A landscape with many valleys, sampled at points; each row gives a point and its height.
From any point a ball rolls to the lowest of the 2 points nearest to it. It stops when none of these is lower. Distance is the straight distance between rows; heights are no part of it.
segar: [152 115 103 142 102 102 151 154 140 143 128 139 187 126  79  91 145 166
 124  96 154 164 151 113 170 112 100 119 144 135  89 151 172 118 149 178
 178 102 108  98  80 112 189  99 149 115 142]  h=6.80
pufi: [136 139 156 142 145 131  76 170 155  80 133 100 105  98 132 157 109 147
 104 135  80  83 104 143  73 153 136 157 132 115 139 135  98 103  90  83
  86 187 145 180 120 154 117  65 106 137  82]  h=6.13
tomu: [111  80 125 103 152 166  91 106 148 115 113 121 129 138 123 122 118 155
 143  94 107  72 148  89 140 153 104 116  95 158 132 166  83 105 153 129
 122 138  74 122 182 165 172  99  56 153  69]  h=6.52
kega: [ 93  73 171  92 123  79 147 156  83 121 112 163 102 148 145 136  89 101
 103 143 102 122 109 162 114 192 113 162 145 136 109 184 148  90 147  37
  90 161 143 124 112 205 131 125  95 149 117]  h=1.39
Nuka: [121 168  60 129 114 135 153  87 108 178 113  90  74 171 119 134 116 102
 121 149 147 146 149 163 163  85 154 105 107 177 148 112 154 115 124 140
 135 162 150 191 137 152 137 193 121 105 125]  h=2.31
Lalan: [121 158  96 137  98 114 148 146 144 129 140 158 185 155  95 170 184 166
 128 137 113 144  88 176  85 110  84 131 110 104 118 115 108 135 180 109
 201 108 116 123 142  71 113 141 166 136 142]  h=2.92
Pim: [110 109 132 101  96 116 173 179 141 120 127 121 184 152 111  93 137 169
 142 114 162 136 154 102 144 146  99 121 127 131  66 169 120 128 177 117
 176 108  65  66 140 144 213 123  98 165  92]  h=1.89
Femi: [128 187  57 137 142 138  90 122 156 121 107  60 140 102 102 164 104 181
  78 137 131  80 116 160 162  99 160 127  65 137 120 170 130 156 108  86
 132 172 112 123 117 139 184 162  99 149  86]  h=5.13
bonin: [129  83 182 109 100  87 150 173 119 133 102 173 165 111 151 111 138 121
 134  77 130 155  95 109 110 155 102 168 171  95  86 129 144 126 152  95
 120  84 130  23  79 102 110 112 144 143 164]  h=1.80
riva: [ 66 153 188  73 106 125 164  90 132 120 153 133 131 129 168 145 140 145
 180 164 109 141 173 120  73 167 132 132 107 113 116  95  59 189 160 134
 143 136 136  96 168 123 123 136 158 157 106]  h=4.06
Sizu: [118  82 128 112 100  82 195 154  72 189 110 147 101 151 123  94 101  83
 123 117 177 150 165  81 175 134 152 127 181 169 116 139 168 100 136 116
 129 131 126  98 102 177 154 161 146 101 144]  h=2.54
vol: [143  66 101 145 159 147  93 105  92 122 126 188 128 181  98 107 148  93
 150  86 145  84  92 145 137 139  69 116 127 122 153 145 141  41 138 110
 143 140 123 153 167 159 110 134  96 144 131]  h=7.65
lukip: [102 146 157 121 145 172 126 133 144 111 133  97 120 130 154 129  97 123
 128 129 122 103 136  76  93 150 140 122 114 125 122 145  88 117 147 109
  97 123  96 106 170 152 148 130  82 139  82]  h=6.82
Daz: [128 178 185 124 132 140 111 140 117 128 103 117 145  75 176 115 118 225
 117 139 173 176  90 141 138 116 145 148 140  62 109  95 138 167 112 163
  92  62 142 133 128  92  59  84 160 112 104]  h=5.67
talap: [131  37 149 145 129 131 163 154  93 111 124 164 127 130 116  75 128 103
 132  87 157 114  94  61 128 165  84 132 199 125 120 146 130  55 126 112
 119 105 120 113 108 146 129  90 160 112 126]  h=3.68
zub: [117  60 132  93 147 153 107  99 150 130 115 134 113 131 140 108 116 146
 145  68 158  80 186  74 178 160 118 135 117 157 138 143 121  95 121 144
 116 120  87  85 143 168 197 104  87 130  90]  h=6.21
fekup: [129  88 148 103 152 165  81  78 150 121 103 171 101 142 152 146 165 145
 168  85 170  73 124 146 126 140 111 147 119 112 153  87 108 107 132 101
 137 155 141 143 152 126  89 102 116 127 122]  h=4.34
mataz: [138 188 136 125 168 173 111 109 146 123  85 122 109  82 211 148 101 198
 127 125 219 149 100 137 156 103 192 153 120  90 138 117 162 175 105 137
 104  63 141 115 127 112  81 120 140  87 136]  h=5.37
Rom: [102 191 166 105 131 118 167 174 143 125 113 131 120  96 206 185  83 148
  88 128 128 153  89 135  53 152 192 141 143  75 116 133 117 152 144 103
  92  82 144  71 119 115  71 138 145  97 150]  h=3.27
visak: [136  89 110 157 110 118 155 208 134 102 128 109 177 146 107  79 120 117
 112 102 146 124 136  77 126 148 100 119 146 128  84 181 145  91 146 104
 151 128  67  77 117 152 206 120  97 144  99]  h=2.47
luz: [157 159 116 136 192 170  65  86 155 110 102 115  96  87 189 141 105 165
 127 139 168 131 117 163 169  85 157 147  85 113 165 102 160 153  87 148
  81  99 160 151 131 111  86 125  98  94 142]  h=4.97
Dul: [143 115 123 131 152 192 102  96 148 121 113 100  93 144 184  86 136 100
 165  68 217  81 149  66 121 135 143 123 146  94 140  80 129  96  91 136
  98 156 100  94 169 141 122 116 106 123  95]  h=5.49
refu: [ 93 156 115 122  66  70 159 186 115 118 125 145 196 165  80 153 154 183
 125 157 100 170 102 194  90 122  88 155 130  94  85 140 111 147 169 108
 183 136 115 100 107  91 150 116 180 139 130]  h=3.32
Dulut: [136 111 123 115 124 116 150 124 126 162  83 153 145 123 122 113 127 180
 142  84 212 141 144 103 208 109 137 144 147 141 108 122 166 113 145 141
 150  81 114  99 100 126 170 128 144 114 146]  h=6.59
lamu: [109 181 111 137 154 157 120  91 154 113 155  79 155  99 103 149 134 199
 113 201 117 129 134 138 135  94 135  98  60 123 120 173  76 210 171 150
 133  80  92 123 156  96 149 142 112 135  92]  h=3.55
Muv: [118 145 192 126 127 100 155 183 121 131 100 123 144  92 162 149  93 147
  94 113 121 165  86 113  99 148 152 157 166  92 107 142 128 128 132 109
 100  74 120  55  95 114  99 109 142 119 133]  h=2.68
govi: [148 118 158 131 111 112 176 131 100 166 126 170 166 154 155  76 145  99
 166 137 159 198 135 139 143 112  99 108 166 108 109 112 167 162 157 171
 127  82 119 108 132 113  85 175 137 144 176]  h=5.18
timat: [ 75 146 136  70 136 145 128  79 142 159 101 125  78 118 167 179 117 173
 141 129 152  86 156 153 153 144 170 161 100 142 150 112 117 134 144  89
 143 164 144 164 144 173 125 120 134 125  99]  h=3.31
kopiv: [124 133 115 104 140 166 129  62 135 166 111 148 140 156 163 112 138 121
 179 106 189 127 146 142 167 107 119 107 107 134 139 110 142 128 151 153
 130 120 122 108 182 137 139 191 100 147 146]  h=4.23
zut: [162 146 133 154 110  99 122 184 133 135 112 122 193 103  89  69 114 208
 103 125 139 164  96 137 169  93 100 116 162  92  80 134 143 114 123 164
 142  83 112 119  93  94 146  75 148 114 123]  h=6.99
bura: [ 80 182 133  99 124  95 134 122 150 118 147  82 137 113 145 163 113 115
 124 183  58 158 177 146  95 156 161 127  81 130 107 144  98 234 142 119
 112 163 149  99 118 120 142 160 122 160 133]  h=1.22
dafeb: [149 141  92 149 153 155  73 136 151 139  84 132 136 139 136 163 105 155
 102 100 138  81  66 207 150 101 132 146  82 131 148 148 146  93 127  85
 115 146 134 165 149 154 104 139  65 139 126]  h=5.95
nef: [148 129 145 153 111 104 124 175 145  82 149 127 185  89  91 121 147 134
 117 121  62 178 124  92 107 116 101 119 139 106 101 129 110 145 125 165
 133  83 133  68  98  67 151 108 151 133 162]  h=3.19
rogi: [111 142  93 145 109 132 167 142 117 142 156 126 122 173 106  90 152 104
 147 138 159 116 144 118 104 128 103  98 144 134 117 122 127 101 127 123
 162 179 102 159 150 146 170 139 139 132  94]  h=3.29
luk: [159 127  90 127 144 147  76 117 180 107 134 143 190 121 117 136 154 130
 144  95  98  84 118 147 122 108  90 130  80 111 130 132 111 165 153 121
 151 128 105  74 161 101 140 136  88 178 145]  h=4.52
moku: [142 101 137 145 112 116 126 158 112 142 113 164 161 139  94 108 131 173
 125 124 126 130 105 158 168 122  90 138 142 129 131 152 160  93 142 121
 145 126 122 190 118 142 129 100 120 135 131]  h=7.34
fega: [133 118 135 138 118 122 173 135  89 150 125 158  86 149 174 132 109  23
 128 105 155 167 110  95 118 110 155 127 179 131 146 109 181 122 135 110
  98 111 147  83 124 125  71 198 142 105 187]  h=5.60
Tet: [131 105 136 162 108 126 161 169 106  67 191 153 144 160 100 105 184  80
 148 133 124 139 100 101  42 164  69 114 174 109 102 125  82  87 116  97
 153 167 133 136 129 133 146 104 186 127 122]  h=2.29
meki: [122 150 108 139 110 131 137 122 135 113 183  61 127  98  95  86 149 107
 138 169  87 140 219 101 108 146 140  83 121 156 111 129 131 178  77 219
 148 153 129 150 104 109 203 121 157 101 111]  h=2.05
sav: [136 105 161  98 119 121 139  95 115 178 105 188 147 173 155  94 133 104
 185 144 158 167 146 189 169 119  87 126 127 126 119 125 162 161 168 138
 121 121 134 132 154 142 101 187  93 164 170]  h=4.74
mevik: [140  67 102 122 120 132 115 128 114 147 126 204 151 172  80 112 164 135
 160  92 140 107 116 161 163 123  68 120 139 138 138 144 148  78 163 137
 183 130 123 165 135 146 131 121 132 146 151]  h=7.48
debub: [137 138 145 160 109  96 136 180 132  84 169  98 151 117 104 131 121 116
 107 143  51 155 136 110  76 136 122 115 133 136 110 147  96 149 104 140
 115 132 117 128 104 118 159 121 130 144 134]  h=2.51
kuz: [137 104 179 139 151 172  92 122 131 102 133 142  92 135 179 112 111  78
 145 140 125 118 106 123  81 143 106 123 143  98 158 116 116 105 102 124
  66 138 127 148 177 145  52 119  83 136 108]  h=7.33
savu: [117 148  91 119 117  99 181 130 142 130 135  77 122 112 103 147 132 132
  99 110 143 142 184  60 156 131 171 133 123 161 103 136 139 133 107 150
 146 127 111  73  76 118 225 133 162 116 120]  h=3.56
Lib: [118 166  49 139 122 159 128  94 147 115 165  51 129 121  75 125 158 113
 131 167 108 102 177 118 113 101 136  81  73 160 113 136 122 190 111 173
 158 153 110 130 136 111 206 146 140 130  98]  h=2.67
Zus: [135  73 173 108 102  72 138 159 111 125 118 157 144  98 133 114 138 103
 124  91  89 144 153 120 120 160 121 174 164 124 109 132 169 134 108 100
 108 139 168  78  59 126 125 100 155 140 161]  h=2.61
momi: [152 130 143 148 119  83 146 167  88 135 137 108 122  87 120  95 109 111
  91 149  83 167 139 101 120 118 153 127 181 151 126 118 137 130  77 156
  91 133 164 158  64 111  84 111 176 100 159]  h=4.92
Sika: [127 157 134 135 130 136 167 113 129 125 156 107 104 118 151 142 147  49
 136 124 120 159 146  65  71 123 150 118 153 130 142  74 105 140 110 157
 111 115 142  95 130  92 110 162 170 112 167]  h=4.57
zalu: [131 144 102 135 126 161 147 106 123 165 134 124 144 167 117  96 141 130
 159 142 162 119 135 126 157 109  99  92 117 139 113 124 128 119 153 157
 146 128  93 158 174 138 156 159 107 141 110]  h=3.72
zar: [113 156 103 118 130 113 156 110 138 154 122 127 131 157 136 173 109 126
 114 146 125 151 117 160 125 115 160 152  94 145 137 144 139 161 187 102
 146  99 120 117 134 118 115 187 112 134 158]  h=2.44
Gebi: [168 125  68 162 158 154  57 139 155 109 111 130 124 130 109 150 126 128
 104  76 123  83  82 140 156  94 130 130 114 125 163 116 154  68  83 107
 131 152 145 157 123 125 127 119 103 136 134]  h=5.65
nimiz: [139  81 130  95 131  83 105 127 133 126  98 177 138 107 111 171 103 126
 102 107  70 148 135 152 185 126 146 177 115 160 152 167 168 138 158 117
 135  95 141  95  84 124 135 135 111 128 193]  h=4.85
Zikep: [119 155 116 124 130 107 149 153 149  98 142  61 146  95 108 139 107 187
  99 136 132 138 154  79 146 142 162 119  99 121  87 163 104 149 120 125
 151 108  85  80 114 122 232 108 128 134  89]  h=3.09
mot: [180 140 148 169 162 182  79 118 150 138 127 132 146 108 141  77 130 163
 156 138 182 132 123 129 170 102 102 100 142  95 144  95 145 128  97 209
 105  97 129 173 147 112 102 106 106 123 125]  h=4.81
suna: [105  71 173  71 118  85 155 139  69 161  94 167  87 126 164 134  79  92
 106 112 137 134 138 134 166 154 153 161 162 152 127 163 184 110 149  74
  78 132 159 105  90 195 103 130  87 108 156]  h=1.18
Zogas: [136 115 132 116 125 111 137 113 109 149 134 101 102 123 162  83  73  79
 124 122 130 151 190  92 161 128 172 100 133 157 122 130 159 142 105 161
  74 128 123  89 134 172 161 177  84 117 142]  h=2.70
mizi: [144  66 146 151 113 131 146 160  84 147 133 147 123 128 124  27 139 104
 156 107 176 115 130  86 142 162  90 106 208 113  94 129 155  63  94 140
 110 157 118 137 109 164 124  81 159 118 105]  h=4.14
kizi: [172 116  74 147 134  94 118 139 140 123 119 118 120 108 110 133 108  67
  86  88 101 143 126 122 157  95 158 146 139 154 143 132 188 111  95 118
 106 126 159  90  55 111 130 161 138 118 199]  h=3.95
para: [105  84 172 123 119  82 160 170  66  99 138 144 104 155 132  91 110  93
 122 164 101 153 133 119  86 204 101 123 166 132 114 168 116 101 118  70
  89 173 132 154 128 192 130 120 110 135  93]  h=1.99
Kapa: [145  99 156 124 126 126  89 139 164 104 136 156 192 102 129 116 152 155
 143 104 106 132 119 126 113 140  85 144 129  88 116 124 108 147 147 135
 136  90 108  77 132  79 126 100 110 171 145]  h=3.93
Liko: [ 76 126 206 113 122 100 190 162  82 102 149 145 103 129 146 143 115 110
 116 171  87 170 124 112  70 176 128 125 155 148 130 145  77 119 141 102
  97 127 130 140 127 167 111 119 139 132 104]  h=2.56
bulo: [121  97  85 116 115 122 100 117 124 113 160 128 120 146  67 169 149 111
 114 143  25  89 158 140 130 105 120 120  87 208 151 171 123 130 146 152
 153 147 120 178 152 153 164 106 116 121 128]  h=4.08
bifin: [110 152 152 109 105  94 181 173 123 130 118 101 186 142 125 134 102 191
 108 152 137 168 126 106 132 133 146 135 112 115  82 161 105 145 188 118
 161  72  74  58 138 126 196 144 103 139  96]  h=2.50
zoniv: [160 169 102 160 157 174  95 108 155 107 130  83  93 119 164 124 126  94
 133 115 163 104 129  88 119 105 159 108 128 100 144  77 130 115  69 136
 104 142 140 132 142 111 126 135 110 107 115]  h=5.02
pilem: [124 197 113 151 110 101 147 179 148  99 152  62 169 112 114 142 125 132
 103 183  79 159 137 130  66 132 142 116 104 103  87 141  95 188 120 105
 120 160 113 107 117 100 158 160 131 160 106]  h=1.91
kor: [170 108 109 130 157 111  84 130 161 117 101 141 126  68 125 163 101 117
  88  84  90 121 113 138 183 114 156 170 120 146 159 134 177 121  92 111
  97  98 162  85  66 105 114 111 127 121 184]  h=4.39
veron: [158 171  98 150 171 160  69  96 155 121 136  92 100 105 170 129 115  98
 115 156 120 126 121 173 125  93 157 112  86 109 163  87 133 164  85 151
  90 140 180 169 149 105  79 140  96 118 139]  h=4.53
gafu: [142 116  84 126 152 160  63  87 171  98 159 107 115 120  66 156 177 127
 135  82 112  61 155 100 114 115 126 119  99 144 150 116  92 113 112 154
 167 162 114 133 136  93 168  98 136 117 124]  h=4.96
bap: [141 138 127 169 102 121 120 149 129 127 146 167 175 148  73 129 190 152
 143 150 135 131  71 168 108 118  65 116 155  94 128  97 112  99 131 123
 191 119 146 172 116  68  96  83 176 134 137]  h=2.34
Zem: [177 109 189 153 140 141 105 142 110 149 121 150 160  90 141  36  97 156
 137 128 143 163 124 113 189 109 107 104 165 113 116 139 167 150 114 190
  72  67 105 134 131 126 112 115 102 123 144]  h=4.07
nilo: [162  93 168 137 132 118 120 118 100 163 126 114 114 102 160  46  78 115
 129 141 136 167 182  95 200 115 141  98 141 155 131 155 172 144 103 207
  50  85 116 125 119 167 137 137  76 106 149]  h=3.36
Sen: [140  73 141 130 108 113  97 138 112  89 166 152 137 134  76 142 157 123
 135 134  31 118 151 137 119 145  87 126 130 175 147 154 121 120 118 162
 155 143 134 185 126 136 136  62 136 125 144]  h=3.71
Rimit: [114 106 164 114 133 125  78 132 125 101 134 139 106 117 105 156 128 162
 136 144  92  76 110 182  90 164 116 155 116 106 138 141  80 111 115  86
 125 191 132 218 144 154  97  60 120 144  81]  h=5.94
toge: [150 136  87 147 148 146 105 155 118 143  91 134 115 154 172 135  75 100
  94 110 159 119  52 199 133  96 143 133 103 117 146 147 169  72 129  71
 100 139 154 134 161 151  85 181  55 124 148]  h=6.18
Tumef: [127 165 120 131 141 154  71 114 156 136 131  92 134 119  85 138 147 188
 131 142 113  41 132 160 128 108 122 111  85 117 117 136  80 157 114 109
 138 197 109 199 173 134 144  82  98 144  40]  h=5.57
Sivi: [ 53 137 225  82  97  79 187 156  95 126 129 146 131 131 148 158 104 151
 126 165 101 176 142 101  98 173 148 147 145 135 109 151  83 141 182 117
 112  90 116  89 130 155 144 121 131 131 110]  h=3.05
Kedop: [114 135 131 107 110 112 165 105 117 159 111 147 116 126 133 148 132 155
 133 113 154 148 127 102 162 121 143 142 142 141 139  95 131 114 139 156
 161  81 127 129 111 106 129 132 177 104 144]  h=6.34
meri: [ 84 158 108  96 115 137 160  55 122 175 105 111  80 162 162 156 112 145
 145 155 161 118 171 154 186 108 160 124 100 174 151 103 130 145 144 137
 145 138 138 185 135 160 136 174 128 105 118]  h=2.80
dibab: [103 160 110 129 123 145 128  86 130 146 142 123  82 147  81 168 159 169
 136 163 131 120 132 151 128 112 136 129 119 148 160  91  91 128 126 165
 166 134 148 235 140 103 113 100 183 107 101]  h=5.74
gunib: [172 140  44 167 109  98 145 112 139 138 128  99 128 144  93 130 132  67
 113 127 105 171 131 157 132  97 131 124 119 148 140 113 174 156 120 154
 142 144 158 115  72  85 114 191 154 122 195]  h=3.40
visot: [101 192 114 115 145 178 131  91 157 127 139 106 134 124 112 168 151 167
 136 166 134  95 116 115 112  97 128 106  77 129 129 126  64 175 177 142
 169 110  93 125 183 106 126 140 122 124  84]  h=3.96
vini: [143  99 158 148 122  97 161 179  78 128 117 189 133 139 153 103 135  79
 117 135 137 151  49 165  81 147  98 138 187  79 120 126 166 101 141  54
 120 133 157 115 102 137  65 154 153 137 166]  h=5.86
sokud: [130 136  84 113 150 106  95 122 149 110 103 106 110 103 114 180  73 157
  64 120  97 110 121 160 200 107 177 149  80 172 146 182 147 117 115  96
 108 134 125 122 101 170 170 140  87 135 134]  h=4.86
teme: [148  75 125 172 149 143 116 130  80 103 141 183 113 169 139  91 129  77
 142 133 137 121  70 143 103 142  86 112 152 104 150 134 146  65 127  89
 100 135 136 160 174 154  72 126 110 141 125]  h=7.54
fumog: [154 126  96 147 165 170  61 113 158 108 136 109 103 149  85 180 166 130
 121  92 118  48 112 122 117 105 132 133 108 128 159 114  91  70 102 119
 156 186 120 179 144 118 134  81 124 112  88]  h=5.28
muz: [115 195  92 138 149 165  79 113 173 110 129  70 120  99 102 184 126 180
  88 135 115  55 100 150 114 105 159 123  69 111 135 143  81 160 111  87
 143 181 119 166 144 127 139 119 109 137  77]  h=5.35
banof: [164 155 168 144 143 158  87 117 146 126 122 128 152 106 148 109 147 189
 146 150 166 153  93 155 140 114 110 134 144  70 126  82 118 155 114 194
 118  75 147 152 144  74  57  87 138 134 125]  h=5.32
vopu: [110 178 159 127 133 128 166 131 138 120 137 133 111 117 178 175 119  72
 111 134 122 180 117  98  61 134 168 137 143  98 146 113 122 163 144 138
 100  70 137  54 132  93  74 175 148 112 173]  h=3.94
lusu: [108 106 157  89 110  90 172 134  90 177 111 117  89 114 159 114  90  81
 130 117 147 155 188  98 166 151 173 140 182 161 123 112 173 138 104 124
  84 137 157  96  90 168 123 162 142 110 139]  h=1.96
bufo: [135 158  62 143 158 144 150  98 142 131 118  74  87 111 128 153 116 134
  93 109 176 127 140  80 178  90 179 111  99 150 138 128 142 124 106 138
 140 100 123  84 105 106 194 170 126 104 136]  h=4.09
mag: [123 174 122 136 112 132 132 124 155 105 168  71 140 103 108 112 166 146
 146 152 133 129 166  90  90 144 138 106 129  96  91  85  91 160  87 180
 153 137 124 124 115  82 170  90 173 124 107]  h=1.17
Nuga: [123 142 129 155 106 125 133 146 111  89 183 153 140 175  81 122 194 131
 156 158 140 114  87 150  52 144  77 107 163  86 116 111  72 109 131  96
 174 170 132 170 154 110 107 104 187 129  97]  h=1.73
ruka: [141  59 147 113 100  83 112 133 111 127 142 159 148 112 111 102 144 101
 143 124  50 130 173 164 126 164 104 147 133 155 134 130 160 142 112 148
 123 157 168 156 108 125 119  98 147 147 168]  h=3.24
duzag: [133 117 121 103 155 166  65 101 190 104 103 123 108 102 163 167 132 121
 139  58 134  50 127 117 101 156 140 157  99 102 151  90 102 117 109  74
 126 167 125  78 142 118 137 108 102 145 121]  h=4.98
zubu: [122 135 161 150 123 102 176 205  80 134 120 137 124 129 147 112  94 103
  83 167 118 174  49 149  78 130 132 132 167 103 114 148 143 105 149  68
  91 119 124 139 103 145  57 152 133 122 145]  h=6.07
Soku: [153 102 143 177 112 116 132 172  94 139 148 133 135 123  95  49 132  99
 125 139 114 137 118  98 124 134 104  93 198 133 121 114 138  76  92 156
 124 152 147 182  88 125 104  85 171 104 142]  h=4.55
gak: [ 48 121 181  58 104 115 173 116 120 133 129 156 143 148 150 168 123 150
 157 137 126 129 152 116  92 169 131 153 113 137 108 156  71 150 210  84
 154 101 102  58 159 150 151 125 125 152 106]  h=3.53
Pufu: [120 139 144 119 135 108 114 123 153 105 151 121 136 115 163 145 110  66
 127 164  42 161 155 162  83 146 136 121  87 122 126 132 122 200 138 135
  99 134 155 102 138 116 103 172  94 163 167]  h=2.00
Lebo: [162 157  55 159 127 159 103 104 163 151 129 111 166 152  97 124 155 144
 134 127 141 113 112 167 156  89  99 110  96 132 126 120 132 148 134 149
 165 140 115 141 145  99 148 157 114 146 134]  h=4.19
rigib: [139 112 161 150 111 102 158 148  90 134 144 186 154 153 132  81 149  78
 149 151 111 186  95 142  94 126  89 112 170  98 123 119 150 118 152 136
 111 104 143 127 130 110  69 145 152 149 177]  h=5.56
Lep: [123 167  84 130 122 112 129 102 139 131 146  80 148 125  76 140 141 161
 117 176 104 142 163 145 169 103 134 109  68 171 121 171 126 211 145 175
 166 116 106 147 115 121 183 145 140 128 118]  h=3.10
vidub: [113  99 109 141 104 119 179 124  84 104 171 181 116 180  86  74 175  74
 160 138 161 134 125 111 108 169  80 100 184 122 109 118 129  84 123 109
 176 159 125 154 133 158 149 124 183 108 130]  h=2.84
Guz: [128  76 142  93 135 172 107  84 152 143  98 127 118 120 189 101 119 116
 174  64 199  88 178  72 160 168 137 149 135 117 122 103 132 111 108 132
  90 133 102  53 137 150 159 120  98 144  94]  h=5.88
Vas: [131 146 163 139 137 124 138 156  97 118 136 126  96 108 141 155 115 116
 100 140 109 143  96 109  78 123 144 132 169 127 157 106 105 100  98 132
 107 122 170 179 110 112  71 102 168  99 128]  h=5.24
Tamud: [127 155 104 121 159 193  94  59 172 115 145 118 119 121 117 166 174 141
 152 117 137  80 125 101 120 105 132 123  82 113 162  94  78 145 148 159
 170 117 111 130 174  74 119 119 143 112 123]  h=4.44
Tulo: [118 138 193 135 136 172 131 144 141  84 150 105 105 119 182 124 108  92
 138 135 131 124 123  65  41 164 138 118 155  92 131 107  77 120 105 120
  72 118 104  97 163 125  89 114 114 137  99]  h=7.09
mopuv: [ 99 151 118  80 119 118 134  59 169 160 117 152 136 147 143 179 137 107
 140 143 111 122 155 160 141 123 153 143  66 150 141 119 118 209 178 105
 158 140 161  92 139 110 100 187 126 151 170]  h=3.07
memun: [127  80 105 120 141 111 116 116 141 119 117 147 116 126  88 184 111 143
  86  99  72 116 137 118 186 118 146 147  93 204 152 173 136 105 142 139
 155  95 114 139 113 145 165 117 113 103 147]  h=4.48
dubat: [ 99  84 146  71 135 128 121  81 102 141 111 173  59 133 147 148 127 119
 153 114 143  77 143 166 144 173 140 162 130 141 148 102 139  81 118  86
 142 174 157 187 132 172 105 112 139 124 117]  h=3.79
Zofak: [143  82 131 157 133 127 147 205 104  95 113 148 151 137 108 108 117 122
  92  91 140 107  61  78 118 152  89 138 172 129 116 176 131  37 138  77
 124 102 100  94 109 142 142 101 126 138 111]  h=3.13
Kodu: [117 136 137 115 125 159 149  92 119 150 121 160  90 137 128 149 163 158
 151 114 171 141 110 133 151 118 131 147 154 132 165  80 121  89 129 161
 171  99 159 190 127  99  79  92 192 100 149]  h=6.04
kubab: [109 116 110  90 130 132  87  46 146 154 124 127 124 132 136 148 124 106
 157 124  93  93 177 160 140 127 148 117  63 166 150 120 118 189 147 130
 141 182 161 107 162 136 141 175 113 155 138]  h=3.60
nuzo: [158 139  62 163 114 105 152 114 114 175 114  92 116 154  96  94 120 109
 128 159 126 164 140 179 163  90 125 116 131 161 143 112 176 131 102 159
 128 154 146 190  94 126 117 169 143 102 154]  h=2.83
vigit: [120 141 130 121 137 130  81  86 140 135 135  98 102 114 147 131 129 103
 153 149  91  98 159 172 118 137 143 125 101 135 149  99 129 156 107 133
 106 197 159 177 156 135  98 139 115 135 131]  h=4.10
Biv: [170 139 157 171 128 122  87 177 126 130 120 109 160 109  91  82 123 210
 110 134 139 112 101 133 161 115  87 119 156 109 120 135 142  92 101 155
 133 113 119 189 107 131 128  40 115 128  84]  h=7.17
vide: [136 106 173 137 111 156 156 120 112 135 147 151 104 120 191 109 139  41
 167 102 158 154 141  65  93 130 146 127 199 109 128  75 144 134  94 155
  70  99 140  71 127 112  71 150 162 126 163]  h=5.14
Bur: [ 92 173  52 135 105 114 184 133 109 168 114 120  96 191 114 176 118 103
 106 146 141 124 106 167 120  95 163 121 101 164 145 143 146 113 156  89
 167 157 124 159 149 158 132 208 125 116 128]  h=1.74
luvu: [133 151  56 105 147 136 138  50 149 163 114  85  94 116 148 150 127 110
 135 116 180 138 189 110 182 105 173 117  81 167 139 106 154 160 100 139
 139 141 141  82 103 109 187 192 143 115 152]  h=4.51
Rerif: [130 128 138 145 147 138 159 159  92 152  96 170 110 152 169 135  81 114
 106 146 165 158  64 163 134 103 145 144 137 115 140 146 168  83 159  88
 110  84 124 147 145 161  69 168  95 109 161]  h=6.30
pez: [115 121 137 111 121 134  80 123 132 135 136 154 143 131  85 125 174 194
 160 142 108  78 142 177 120 134  84 126 108 112 122 136  83 144 138 129
 150 176 113 208 165 142 123  58 123 151  53]  h=5.75
kag: [126 167 132 153 135 138 121 106 138 104 143  88  92 101 112 164 146 161
 101 173 108 138 112 127 115 104 156 126 121 146 156  92  99 141  89 177
 130 119 165 218 110 101  91  94 168  79 104]  h=5.54

Call two points neighbours if one is among the 2 nearest of the other. Go from one point of each pair to the other, from neighbour to neighbour, staying as low as possible. Name the highest point that can't be avoided.
bura, bonin => nimiz
Nuga, bura => luk
Bur, bura => vigit

For each start below, name the point where the ball stops.
Guz => Bur
rigib => Nuga
mataz => Bur
gafu => mag
Daz => lusu
zut => Pim
Vas => Pim
